The views of a scene show one set of named points, each view turned or mirrored, shifted and resized as a whole, with a little noise and some points left out.
In the rows, 100 means zero.

Scene 1
View 1
Z_116: 111	91	126	102	95	101	122	108	87	130	77	98	85	96	99	95	104	84	114	105	112	84	93	113	79	102	116	120	95	87	113	109	109	108	103	84	95	93	77	112	89	104	99	94	105	134
Z_338: 112	88	111	106	86	107	118	109	91	123	92	100	84	101	100	86	106	82	102	115	105	100	83	101	82	98	110	113	95	80	105	104	123	109	105	95	95	99	75	105	93	95	102	95	107	127
Z_383: 88	110	91	117	125	121	111	104	110	74	75	75	102	101	92	107	81	77	85	104	104	129	88	118	91	101	85	92	89	115	92	87	113	72	103	116	80	108	107	85	102	86	102	133	94	107
Z_424: 104	100	123	98	120	105	119	96	106	97	56	71	85	94	88	124	89	92	114	103	115	92	94	117	81	107	98	114	101	127	107	92	112	72	101	85	89	91	94	102	85	102	85	117	96	122
Z_542: 119	115	123	102	133	117	125	103	92	117	48	80	91	89	91	120	75	98	96	82	137	80	85	133	62	96	120	103	82	109	107	109	99	84	106	89	70	97	107	117	103	98	101	127	86	127
Z_588: 93	91	113	116	86	113	110	122	90	116	98	110	91	93	96	86	105	74	107	108	98	113	93	106	88	99	102	111	90	75	108	110	105	109	113	104	95	99	78	110	104	95	123	99	100	123
Z_20: 96	98	115	112	97	102	119	119	79	125	86	105	92	101	101	90	107	65	106	109	97	103	99	121	89	112	110	111	90	81	107	110	100	114	99	98	90	107	86	102	95	101	113	101	105	127
Z_265: 73	104	93	127	101	119	106	129	89	89	101	108	104	100	99	81	103	57	95	108	87	138	100	117	98	105	90	93	86	80	99	105	94	107	108	121	87	113	98	94	106	90	133	115	97	112
Z_222: 117	101	96	117	102	122	116	108	93	115	95	104	94	92	97	84	83	90	80	105	121	113	74	108	73	82	108	95	80	70	97	110	114	103	117	114	79	110	88	110	118	83	120	116	95	120
Z_954: 84	104	96	123	103	123	110	122	99	94	93	100	104	94	94	88	89	71	92	100	98	130	91	116	90	99	90	95	86	90	97	107	101	95	110	118	85	109	97	99	111	88	125	119	92	114
Z_759: 94	98	95	122	89	118	111	123	92	109	108	113	97	94	98	75	97	71	90	110	98	126	86	106	88	92	100	97	85	67	101	110	107	112	114	117	86	111	83	104	113	86	130	107	98	120
Z_813: 89	93	89	127	82	119	109	124	92	108	117	119	97	100	101	66	104	64	88	120	87	137	83	98	95	94	95	97	83	61	99	106	114	116	114	125	92	113	78	97	111	83	131	101	103	116
Z_198: 113	94	110	108	100	110	117	107	90	120	82	99	86	93	96	92	94	85	96	105	113	95	84	112	77	95	113	109	87	83	106	108	111	105	108	98	85	102	83	110	100	95	108	104	99	128
Z_942: 101	94	122	105	100	112	115	111	96	115	76	94	85	90	93	102	98	87	111	103	110	96	92	113	82	100	106	114	94	94	108	107	106	95	110	94	90	95	86	111	95	95	105	107	98	126
Z_375: 108	86	117	106	93	92	121	107	82	122	83	99	88	109	97	89	118	73	110	123	95	93	93	110	86	110	113	119	99	87	105	101	119	114	93	86	99	99	72	97	79	102	94	87	114	132
View 2
Z_383: 103	99	103	115	93	116	116	111	111	99	88	98	81	112	98	104	110	113	94	99	104	112	113	98	110	89	121	97	94	91	95	104	107	95	87	93	97	110	101	92	79	90	105	99	110	92
Z_375: 87	84	90	96	94	92	105	89	109	102	83	97	101	91	84	94	109	88	86	92	91	102	108	112	105	84	97	107	85	104	89	90	108	98	89	104	82	119	94	111	103	95	106	105	103	95
Z_942: 98	94	101	95	101	109	108	105	112	97	81	95	86	104	94	97	106	103	90	96	96	97	109	107	116	87	100	97	90	97	90	93	95	101	89	101	87	116	98	107	92	88	104	108	107	89
Z_198: 95	84	95	99	99	107	103	103	105	97	88	93	92	100	90	95	106	104	87	91	92	104	102	109	105	92	101	101	89	101	89	84	97	95	89	95	92	114	96	114	98	82	102	106	102	93
Z_813: 81	88	91	107	97	99	116	113	95	101	95	87	101	93	85	96	118	98	80	100	87	93	117	111	105	108	108	118	105	105	112	91	107	93	113	87	104	98	96	105	105	84	98	97	103	94
Z_222: 93	85	95	104	101	115	104	114	97	96	96	88	91	104	90	95	108	115	84	94	90	106	100	106	102	105	111	104	97	101	98	83	98	89	96	87	109	103	96	114	98	75	102	102	100	95
Z_759: 86	86	94	107	102	104	114	114	98	97	96	89	95	97	89	96	113	100	81	98	88	95	113	110	105	104	107	113	100	102	105	89	102	94	107	83	99	101	98	111	103	80	98	101	103	93
Z_116: 94	83	92	92	101	101	101	94	109	98	83	96	94	96	88	93	104	94	87	90	90	100	103	112	107	84	95	100	83	99	85	84	96	100	86	103	83	119	95	119	102	87	103	111	101	92
Z_20: 90	90	95	103	100	99	114	104	106	94	89	93	93	97	91	98	107	93	85	96	93	97	116	110	104	92	102	105	90	98	94	91	102	100	98	93	86	109	98	113	98	88	98	106	104	92
Z_542: 109	91	105	106	102	121	103	104	113	93	87	98	77	114	101	99	97	113	94	91	103	116	101	101	105	81	109	87	82	90	79	89	95	99	74	93	87	119	102	113	83	82	104	111	106	90
Z_424: 106	96	102	98	96	115	105	98	119	102	75	100	82	109	96	99	105	107	98	95	102	107	105	102	116	79	105	90	83	93	83	99	97	102	76	107	81	124	98	101	82	94	110	108	109	90
View 3
Z_222: 104	97	100	114	117	107	112	110	113	89	98	107	94	93	93	108	102	107	74	91	102	110	97	118	59	97	100	112	93	129	68	102	93	121	116	85	98	94	111	108	91	109	119	116	99	113
Z_198: 104	92	100	101	104	107	111	105	106	97	113	127	115	90	97	111	108	97	82	93	95	105	87	117	87	92	98	108	92	113	76	100	95	115	111	93	92	80	126	104	82	118	112	112	103	108
Z_424: 103	103	116	107	88	101	114	112	68	109	112	128	121	78	93	103	113	90	98	69	96	95	78	102	112	80	94	117	95	76	80	85	115	115	102	106	102	71	157	79	75	108	107	121	78	93
Z_588: 106	88	92	107	115	97	106	88	110	97	125	116	118	103	101	103	112	97	94	100	90	113	93	120	67	91	91	103	103	118	86	110	78	109	103	109	87	82	123	108	83	116	113	105	105	107
Z_542: 94	106	108	109	85	100	113	126	81	107	96	121	120	80	87	106	108	87	78	74	100	99	78	119	110	82	115	132	88	94	68	90	117	130	118	84	101	61	135	69	74	102	118	118	76	92
Z_338: 108	89	104	97	109	112	111	99	110	97	124	132	117	93	104	111	112	101	97	97	95	109	85	112	89	94	94	99	99	113	83	99	88	106	104	99	92	86	131	122	85	122	113	111	115	110
Z_954: 107	107	94	123	110	85	115	95	93	97	107	91	109	108	98	83	110	108	91	78	89	121	98	117	63	86	95	112	107	120	81	107	86	110	106	108	97	91	113	98	90	103	122	114	82	97
Z_759: 110	99	90	117	119	95	111	91	114	94	115	100	107	110	101	97	109	110	86	93	91	119	100	121	54	93	92	103	107	133	81	111	75	110	107	104	94	93	109	117	93	112	119	109	101	109
Z_383: 105	120	111	122	97	88	122	115	71	105	97	95	112	93	95	84	109	111	90	57	96	114	89	103	88	82	100	124	106	102	75	94	111	111	108	102	110	90	131	90	88	97	123	126	67	89
Z_20: 103	89	93	100	100	97	116	93	103	102	124	121	133	105	106	93	111	98	94	96	90	115	81	127	95	88	105	108	106	120	85	107	82	106	105	104	90	76	122	105	80	115	119	106	111	100
Z_375: 114	88	106	89	96	107	117	97	104	103	133	142	134	95	109	106	115	102	105	90	91	109	75	113	110	90	93	103	104	111	92	102	86	98	96	106	92	83	137	123	81	124	111	108	122	105
Z_942: 104	93	100	105	100	105	111	102	96	102	118	124	117	88	98	110	111	88	90	94	91	104	83	116	90	89	95	108	97	98	81	99	95	118	105	102	93	71	136	96	77	113	112	110	97	104
Z_116: 105	84	101	94	96	113	110	101	108	103	128	142	128	89	102	116	113	88	93	99	94	99	77	119	103	90	99	105	94	105	85	100	91	113	105	99	86	71	138	103	75	122	109	105	114	107
Z_265: 110	105	87	122	116	79	117	84	96	99	114	87	120	119	103	75	113	112	93	80	86	129	97	121	60	89	97	108	118	131	86	114	72	101	105	114	97	91	106	108	91	103	126	112	86	94
Z_813: 113	95	91	120	126	93	113	84	117	91	120	95	105	116	105	91	107	120	92	93	91	127	102	120	48	95	86	99	113	135	83	113	68	101	102	110	95	105	104	130	97	113	121	110	104	108
View 4
Z_942: 102	103	84	106	100	102	94	100	105	83	97	115	103	95	102	95	96	100	91	92	102	103	93	117	97	99	97	109	89	108	94	113	85	87	104	111	87	92	106	120	110	96	126	103	109	91
Z_265: 84	107	89	93	112	80	109	96	101	112	109	125	109	112	88	99	98	101	104	105	114	80	117	108	82	91	71	95	86	73	81	103	91	71	116	119	92	85	104	112	101	109	109	105	106	90
Z_20: 104	97	90	101	106	98	97	92	102	84	111	114	106	105	88	98	105	102	88	99	114	84	101	118	93	92	90	105	88	98	94	116	81	90	117	110	87	88	110	117	104	99	125	104	93	95
Z_813: 79	108	74	114	111	90	109	97	108	104	112	128	115	120	90	107	100	106	103	95	125	84	115	100	85	90	64	100	85	80	82	113	73	69	126	119	91	84	114	129	102	118	99	112	105	80
Z_542: 112	121	88	91	91	95	92	124	110	77	93	105	96	83	100	85	94	94	94	95	93	102	109	128	100	111	115	117	87	111	95	104	103	84	90	118	85	100	90	118	129	88	139	82	113	102
Z_424: 114	107	91	89	89	99	96	111	105	89	87	100	89	80	105	94	95	98	100	96	94	109	89	127	98	102	112	115	97	122	96	100	106	87	85	103	83	103	96	117	114	85	121	103	114	91
Z_588: 91	97	81	112	110	97	98	91	102	90	108	125	111	108	96	97	96	103	91	94	110	95	99	111	91	92	79	101	86	94	92	115	76	81	119	114	89	85	111	121	103	105	118	110	104	85
Z_375: 111	94	89	108	98	107	99	89	107	79	108	103	99	98	90	108	103	108	90	97	121	92	91	119	98	88	96	112	95	116	98	120	78	100	116	98	80	92	117	126	100	97	117	115	89	89
Z_954: 89	113	84	95	103	84	105	106	103	108	104	122	107	109	94	97	97	99	105	102	107	88	117	113	86	99	79	101	87	83	83	102	90	70	107	120	92	92	101	117	110	107	113	100	112	89
Z_198: 101	108	78	111	98	101	94	109	110	75	101	114	105	100	100	98	100	102	94	91	110	98	103	116	98	101	93	113	86	106	94	117	79	84	112	114	84	93	108	127	113	100	124	98	105	89
Z_116: 110	97	85	114	100	107	91	94	104	67	106	111	104	95	97	97	100	102	84	90	108	101	90	119	100	95	99	115	90	115	102	123	77	96	112	105	83	91	111	123	109	95	131	106	98	88
Z_338: 101	101	80	115	98	105	100	100	109	79	104	112	103	104	95	105	101	106	90	89	119	96	96	112	98	94	88	112	91	110	96	122	74	89	116	107	84	92	115	131	104	103	117	112	101	83
Z_383: 101	124	89	81	92	85	108	122	110	110	90	106	92	94	96	96	95	102	115	102	103	94	119	119	89	105	98	109	90	98	82	90	109	70	92	114	85	104	95	116	117	97	110	94	115	93
View 5
Z_198: 95	95	90	77	97	86	98	96	101	98	94	88	97	101	100	90	95	104	97	103	92	99	105	93	118	104	88	102	86	90	102	109	101	94	89	95	109	84	104	104	95	102	82	112	86	94
Z_542: 117	104	97	78	94	96	98	90	96	99	103	82	92	113	107	80	88	115	90	120	85	81	101	105	110	119	83	87	85	95	93	116	121	101	96	87	105	102	96	114	99	107	72	114	84	85
Z_222: 90	102	98	76	100	85	89	110	100	92	80	78	103	106	103	92	103	111	99	97	92	108	99	84	130	103	78	98	91	102	102	106	103	93	89	89	107	82	100	108	93	88	87	118	87	98
Z_942: 98	97	89	82	96	87	99	96	102	99	101	91	96	104	99	92	91	103	97	108	92	92	103	94	109	107	94	101	86	92	100	104	101	96	91	94	110	85	103	101	96	110	84	107	90	92
Z_954: 91	112	101	93	94	97	92	123	90	87	95	89	105	110	106	93	99	117	100	92	91	100	102	88	112	99	87	100	102	99	106	101	102	90	107	93	102	85	107	98	94	94	95	110	94	94
Z_116: 97	90	80	78	96	83	105	85	102	103	102	95	93	97	96	91	87	96	95	105	91	96	110	101	114	105	96	108	81	84	99	112	96	96	87	99	112	82	107	99	94	112	79	108	85	92
Z_20: 91	96	84	89	94	92	105	96	92	95	102	98	99	100	103	86	92	105	97	91	89	98	112	99	115	99	95	111	93	85	102	107	95	92	98	100	108	81	114	94	89	102	84	114	88	92
Z_759: 82	104	94	87	98	89	93	119	97	90	87	89	109	104	103	92	101	110	101	85	93	108	104	83	122	94	91	108	100	97	106	100	91	89	96	94	105	74	109	95	91	92	93	114	92	99
Z_338: 90	92	87	78	99	84	102	94	100	96	96	94	100	95	95	97	93	97	102	97	94	104	109	94	117	97	91	108	83	85	104	110	94	91	87	99	113	77	108	96	97	102	87	110	82	95
Z_375: 96	91	84	84	93	87	107	88	94	96	104	103	94	89	94	98	85	94	101	96	92	101	115	105	111	95	95	113	82	71	104	113	96	91	92	102	112	79	112	92	98	108	84	107	79	90
Z_383: 110	120	113	91	92	103	93	115	85	86	103	90	99	109	106	97	93	118	101	107	88	91	100	101	103	104	78	89	92	93	107	108	122	93	110	87	99	99	100	105	107	96	90	110	83	87
Z_588: 84	97	87	86	96	86	98	109	99	94	96	95	102	103	99	92	96	104	100	91	94	102	105	87	115	98	97	110	96	93	106	100	88	90	92	96	111	76	109	92	91	107	91	108	93	96
Z_265: 86	114	100	99	92	101	94	126	84	84	96	96	108	108	108	91	100	116	102	81	91	101	106	88	112	92	90	108	108	98	107	100	95	88	112	93	99	78	113	91	91	93	96	113	95	94

In a view up to two points have been moved. Name them for each view, in the order of its rows, or write none.
view 1 | Z_383, Z_542
view 2 | Z_942, Z_20
view 3 | none
view 4 | none
view 5 | none

Scene 2
View 1
Z_230: 96	101	101	93	109	101	120	109	99	96	79	95	111	95	89	115	93	87	86	85	99	99	102	118	93	117	103	108	99	98	88	116	102	88	108	92	100	102	97	101	96	100	100	98	100	99
Z_86: 102	100	103	108	97	103	91	91	107	100	105	117	89	102	114	98	97	93	94	100	125	104	99	92	90	83	96	74	82	96	99	90	83	100	88	130	113	84	108	112	106	116	108	100	99	102
Z_971: 100	110	102	98	106	100	94	96	95	97	91	108	94	110	110	94	95	93	91	95	108	101	98	102	90	97	94	86	91	95	95	97	91	107	99	110	110	96	102	109	102	108	105	101	100	112
Z_453: 104	101	103	104	102	100	95	100	101	103	98	111	91	105	110	100	95	95	90	95	114	99	99	98	91	86	93	83	89	93	99	93	90	108	88	121	108	89	104	109	105	115	102	103	103	106
Z_685: 115	108	114	111	116	108	99	115	111	86	77	124	95	98	98	110	94	101	115	81	108	102	96	103	68	98	82	84	114	87	92	94	89	64	94	98	118	99	76	100	127	99	131	91	100	112
Z_801: 98	121	100	103	106	97	91	88	97	93	92	119	93	108	111	85	94	89	105	101	110	109	92	95	80	93	90	74	84	101	91	94	82	85	114	100	123	86	87	121	106	99	124	89	101	115
Z_212: 97	110	96	103	98	98	101	92	100	100	97	110	98	102	106	96	95	84	96	101	112	106	100	96	87	91	98	79	78	103	90	101	85	91	105	107	116	84	95	118	97	105	113	92	99	101
Z_719: 84	107	97	97	95	96	87	71	93	94	113	108	94	105	123	85	95	91	88	107	134	114	107	97	105	93	105	84	66	101	100	91	89	121	109	127	116	83	129	116	93	116	101	107	101	107
Z_780: 98	101	99	103	95	101	98	93	102	106	101	107	93	102	108	102	95	89	86	99	115	101	98	93	93	87	101	83	79	97	97	100	84	105	92	121	108	84	108	114	97	117	102	101	99	100
Z_751: 92	101	106	100	102	103	89	85	103	86	105	111	95	96	118	98	96	100	98	97	136	113	106	101	99	97	101	89	84	95	100	89	90	102	101	128	118	91	126	107	107	115	109	104	99	107
Z_893: 99	112	104	99	113	101	105	104	101	91	79	109	104	100	97	102	93	91	99	89	101	104	98	109	80	106	93	92	98	98	88	105	95	80	108	91	110	98	86	107	106	97	115	91	100	109
Z_819: 97	100	98	93	104	98	110	104	93	102	88	95	103	102	98	104	94	90	79	90	100	95	102	113	98	109	103	104	91	97	93	110	101	108	100	105	99	99	106	105	93	108	95	104	102	103
Z_900: 105	100	111	94	119	101	111	120	97	90	70	98	109	103	97	110	93	98	90	78	96	93	102	122	86	119	93	109	113	92	93	107	106	96	99	94	100	112	94	94	107	100	102	104	103	113
Z_618: 105	113	108	104	109	99	84	101	101	92	89	119	90	110	112	94	92	101	102	92	110	102	96	99	80	90	84	78	97	93	100	88	87	93	94	113	118	94	91	110	118	106	120	98	104	117
Z_61: 101	101	112	100	116	111	115	116	109	77	73	107	114	84	91	120	93	96	107	76	113	107	105	117	83	122	98	106	113	90	88	109	101	62	109	90	112	108	92	94	117	94	120	93	99	102
Z_556: 100	93	104	101	103	105	112	104	109	97	94	100	104	91	100	114	97	93	88	88	116	102	106	107	97	104	105	99	95	91	94	106	97	96	92	117	105	96	113	102	102	113	98	103	100	96
Z_615: 96	113	98	90	110	94	103	99	89	102	84	99	102	113	102	92	90	87	85	97	93	96	95	109	89	105	95	92	88	102	90	109	96	104	109	92	105	94	91	112	92	101	102	98	101	112
View 2
Z_453: 111	111	95	113	78	100	110	124	73	125	80	103	91	112	93	101	112	93	120	67	94	104	112	129	98	93	64	98	113	99	108	112	70	102	79	107	122	102	106	100	100	118	98	110	97	116
Z_751: 107	118	120	95	79	102	107	117	98	129	76	116	92	113	88	84	98	100	130	60	81	90	86	111	99	87	62	104	120	100	133	103	72	128	81	80	130	75	85	115	113	135	82	103	70	106
Z_556: 117	93	98	123	106	99	115	129	94	124	96	95	109	99	104	97	123	105	98	98	102	96	97	109	123	96	100	106	96	94	118	112	82	95	91	104	98	108	111	100	106	119	92	109	87	107
Z_900: 118	84	83	149	128	90	109	104	87	131	92	95	109	82	111	106	135	107	69	127	86	116	94	95	140	112	129	101	110	111	92	108	73	82	94	78	82	108	99	95	108	102	109	112	98	78
Z_971: 111	102	100	115	85	90	105	118	86	125	79	106	83	97	90	100	110	100	119	82	93	112	115	112	87	110	79	87	120	94	91	108	74	101	82	92	115	103	101	112	102	116	94	104	96	105
Z_86: 108	115	104	94	62	107	104	134	82	132	80	99	92	116	93	90	107	91	139	51	97	105	105	127	88	86	51	100	118	88	122	109	71	109	74	106	137	96	109	109	99	121	81	106	86	121
Z_230: 121	84	103	132	132	82	114	130	104	116	105	94	114	78	107	104	122	118	89	131	103	99	104	84	132	114	129	106	90	92	107	107	89	94	102	98	78	116	109	105	106	109	92	109	88	87
Z_780: 117	108	108	102	78	101	113	140	87	117	85	103	91	109	90	100	105	99	135	70	105	96	116	124	86	94	64	99	98	85	119	112	79	106	88	117	119	110	111	110	94	117	86	102	96	126
Z_893: 107	95	99	109	101	83	93	123	91	141	101	86	106	78	122	95	134	103	96	111	102	128	106	82	114	124	111	93	125	80	87	92	83	92	79	91	109	108	113	109	108	96	87	108	86	78
Z_801: 89	113	110	84	63	76	82	130	90	143	93	87	86	81	111	86	117	87	135	78	109	131	124	89	72	125	75	80	143	65	80	88	84	107	65	96	139	104	116	116	103	104	77	99	82	88
Z_719: 111	118	130	86	75	95	112	122	100	104	71	135	70	109	65	91	76	107	154	59	79	74	120	112	63	97	42	96	110	100	117	113	82	145	90	81	136	77	82	135	98	150	84	86	81	122
Z_212: 105	108	116	91	74	88	101	144	93	129	97	92	92	90	103	88	114	98	135	84	113	110	122	100	78	110	71	91	109	69	105	102	88	104	77	110	127	107	119	113	99	111	77	100	86	106
Z_819: 123	84	100	132	118	90	119	123	97	109	90	107	93	87	87	109	106	113	99	113	94	91	117	107	107	110	103	103	86	102	99	115	82	98	102	101	87	113	96	109	96	118	100	100	101	108
Z_618: 96	109	89	103	60	94	92	107	70	150	85	89	89	100	110	93	126	81	112	71	96	135	102	115	98	103	74	85	151	85	84	102	68	92	64	88	133	100	104	97	106	98	95	110	92	94
Z_685: 91	104	82	109	75	98	79	118	67	171	108	59	119	98	139	86	160	79	87	91	110	153	80	96	135	107	102	92	154	78	96	92	69	76	53	91	122	100	120	80	117	82	83	127	81	75
View 3
Z_719: 122	83	75	101	128	97	111	97	104	83	105	106	104	103	64	117	107	119	106	79	96	106	79	101	123	103	96	108	86	86	99	73	95	74	108	93	89	119	115	84	108	97	112	95	112	97
Z_230: 86	105	111	112	94	94	102	90	106	105	111	96	99	96	110	101	100	95	103	130	101	94	110	89	103	94	112	94	100	114	90	96	111	90	112	107	116	94	85	120	111	105	105	109	103	118
Z_971: 104	96	103	109	109	95	101	100	109	104	108	100	107	99	103	102	101	106	101	102	99	104	95	97	102	103	102	103	99	94	99	93	95	92	95	118	97	107	104	96	109	100	111	97	112	111
Z_556: 97	101	111	108	104	94	96	96	107	104	109	99	103	94	106	104	107	106	104	116	102	92	103	98	108	96	104	99	96	105	91	102	105	92	110	105	116	101	93	101	117	105	107	109	110	116
Z_212: 102	99	95	107	103	100	108	88	99	106	103	101	107	98	99	99	106	107	104	94	96	92	102	105	105	109	106	89	88	86	102	95	88	91	95	99	98	110	102	96	112	103	108	97	107	111
Z_86: 113	94	99	104	114	96	100	100	105	101	103	107	110	97	91	106	116	121	103	90	99	94	91	110	112	106	95	100	89	83	101	100	86	91	100	102	102	116	109	78	120	103	112	102	115	110
Z_685: 91	103	126	115	87	88	93	101	103	124	98	104	121	88	128	92	119	107	100	113	107	82	93	113	89	102	101	85	106	89	100	118	75	115	86	124	111	98	82	96	114	125	110	95	110	126
Z_615: 91	102	104	110	101	100	107	92	106	104	112	90	104	101	109	97	89	95	99	105	92	107	108	89	96	106	111	99	98	100	101	89	102	91	96	114	93	103	98	112	105	92	109	99	107	112
Z_61: 82	103	121	122	85	84	96	97	104	114	104	105	111	91	113	101	117	99	104	134	110	80	95	99	96	91	108	83	109	109	92	107	95	105	106	114	123	85	69	124	105	131	104	102	103	125
Z_751: 111	87	91	108	117	89	100	103	105	95	104	109	109	97	77	115	119	119	105	97	105	95	77	103	115	96	95	103	95	90	96	88	91	88	109	102	104	108	101	88	109	115	110	95	110	108
Z_819: 96	101	108	107	105	96	101	96	111	99	114	94	98	100	103	103	96	100	100	117	100	104	105	88	107	96	106	106	97	112	94	93	115	86	108	110	108	104	97	109	113	94	110	107	109	113
Z_453: 108	96	105	104	111	95	95	103	110	103	106	102	107	99	100	104	107	113	100	97	100	101	94	103	111	101	95	103	95	92	97	101	95	91	97	112	105	112	108	82	119	98	114	104	116	112
Z_900: 88	101	121	116	99	84	91	109	113	105	111	99	107	94	112	104	105	100	97	131	109	96	92	89	96	90	104	102	113	114	90	102	105	98	106	129	117	93	80	116	108	115	109	101	110	120
Z_801: 100	99	97	112	99	99	110	91	96	110	99	101	115	95	103	97	106	105	103	88	95	95	96	108	95	113	107	85	94	76	108	93	73	99	81	110	87	107	99	100	103	109	107	87	106	111
View 4
Z_780: 88	92	79	108	104	82	87	108	100	89	103	127	91	120	99	116	106	82	65	95	112	86	135	106	81	106	85	81	125	119	123	93	98	108	96	95	91	86	86	97	102	107	84	80	73	126
Z_819: 79	104	94	96	116	105	101	113	93	107	102	136	91	138	90	110	124	95	110	114	128	84	127	122	104	90	87	68	116	95	114	114	97	64	105	85	102	109	97	91	95	95	106	72	108	87
Z_615: 65	97	92	117	96	97	87	108	97	98	92	121	86	147	100	96	133	104	114	115	107	71	115	115	95	103	99	80	90	74	132	115	106	78	98	95	102	112	91	80	76	105	108	83	109	98
Z_893: 89	105	99	108	92	111	86	112	81	113	88	99	89	143	89	105	99	100	124	109	79	83	113	116	93	99	114	97	76	65	115	94	83	94	101	105	107	105	111	87	81	108	110	106	119	92
Z_61: 108	124	114	79	111	145	105	122	68	136	90	89	98	135	74	123	65	96	153	120	75	98	120	132	112	81	118	114	74	60	88	72	67	92	112	115	122	99	142	109	81	105	113	122	140	71
Z_751: 96	100	76	125	87	105	99	126	87	77	117	121	108	109	88	120	95	77	77	102	79	98	116	127	86	81	63	104	118	128	101	83	79	115	110	97	101	58	95	100	123	94	81	86	55	107
Z_719: 78	93	62	145	83	85	95	118	99	49	119	146	110	104	89	110	135	84	56	98	94	78	113	126	86	78	48	86	129	134	118	105	102	112	103	95	97	59	66	92	121	90	74	67	29	113
Z_900: 86	115	107	96	107	134	89	122	79	139	103	114	81	152	96	109	88	108	151	124	105	100	117	134	108	95	106	81	101	73	99	101	78	55	112	77	100	117	131	96	89	92	128	85	145	75
Z_801: 82	90	80	140	61	88	71	105	92	83	89	95	93	133	95	100	110	98	90	98	60	72	104	104	72	113	113	115	71	70	130	92	91	131	97	112	101	87	88	78	85	116	98	109	83	120
Z_453: 88	92	83	118	92	89	77	114	90	100	110	122	80	127	106	107	94	84	81	100	99	100	132	108	79	113	92	81	127	118	113	90	87	99	99	87	85	88	97	99	110	104	92	80	87	124
Z_971: 82	95	82	125	86	97	78	113	92	97	107	119	88	137	102	101	110	96	92	105	88	92	116	120	85	102	91	88	114	98	119	98	91	90	103	88	94	93	98	89	100	101	101	81	91	110
Z_618: 89	90	84	138	62	94	62	119	81	107	104	95	77	140	112	94	78	98	94	101	57	101	115	111	70	122	105	110	106	88	113	84	73	106	100	90	86	86	103	93	104	109	104	93	98	128
Z_86: 98	90	72	120	89	84	76	113	90	87	106	112	87	118	99	113	89	79	59	93	87	99	128	107	71	110	85	97	126	125	117	85	87	122	100	99	87	71	89	100	114	106	80	89	66	133
Z_556: 99	109	97	83	120	109	98	112	86	114	100	116	92	133	85	117	95	86	106	109	115	96	135	117	100	96	96	82	117	99	106	91	90	85	101	97	103	97	110	105	94	108	99	94	107	100

In a view up to two points have been moved. Name them for each view, in the order of its rows, or write none.
view 1 | Z_556
view 2 | none
view 3 | Z_719, Z_900
view 4 | none
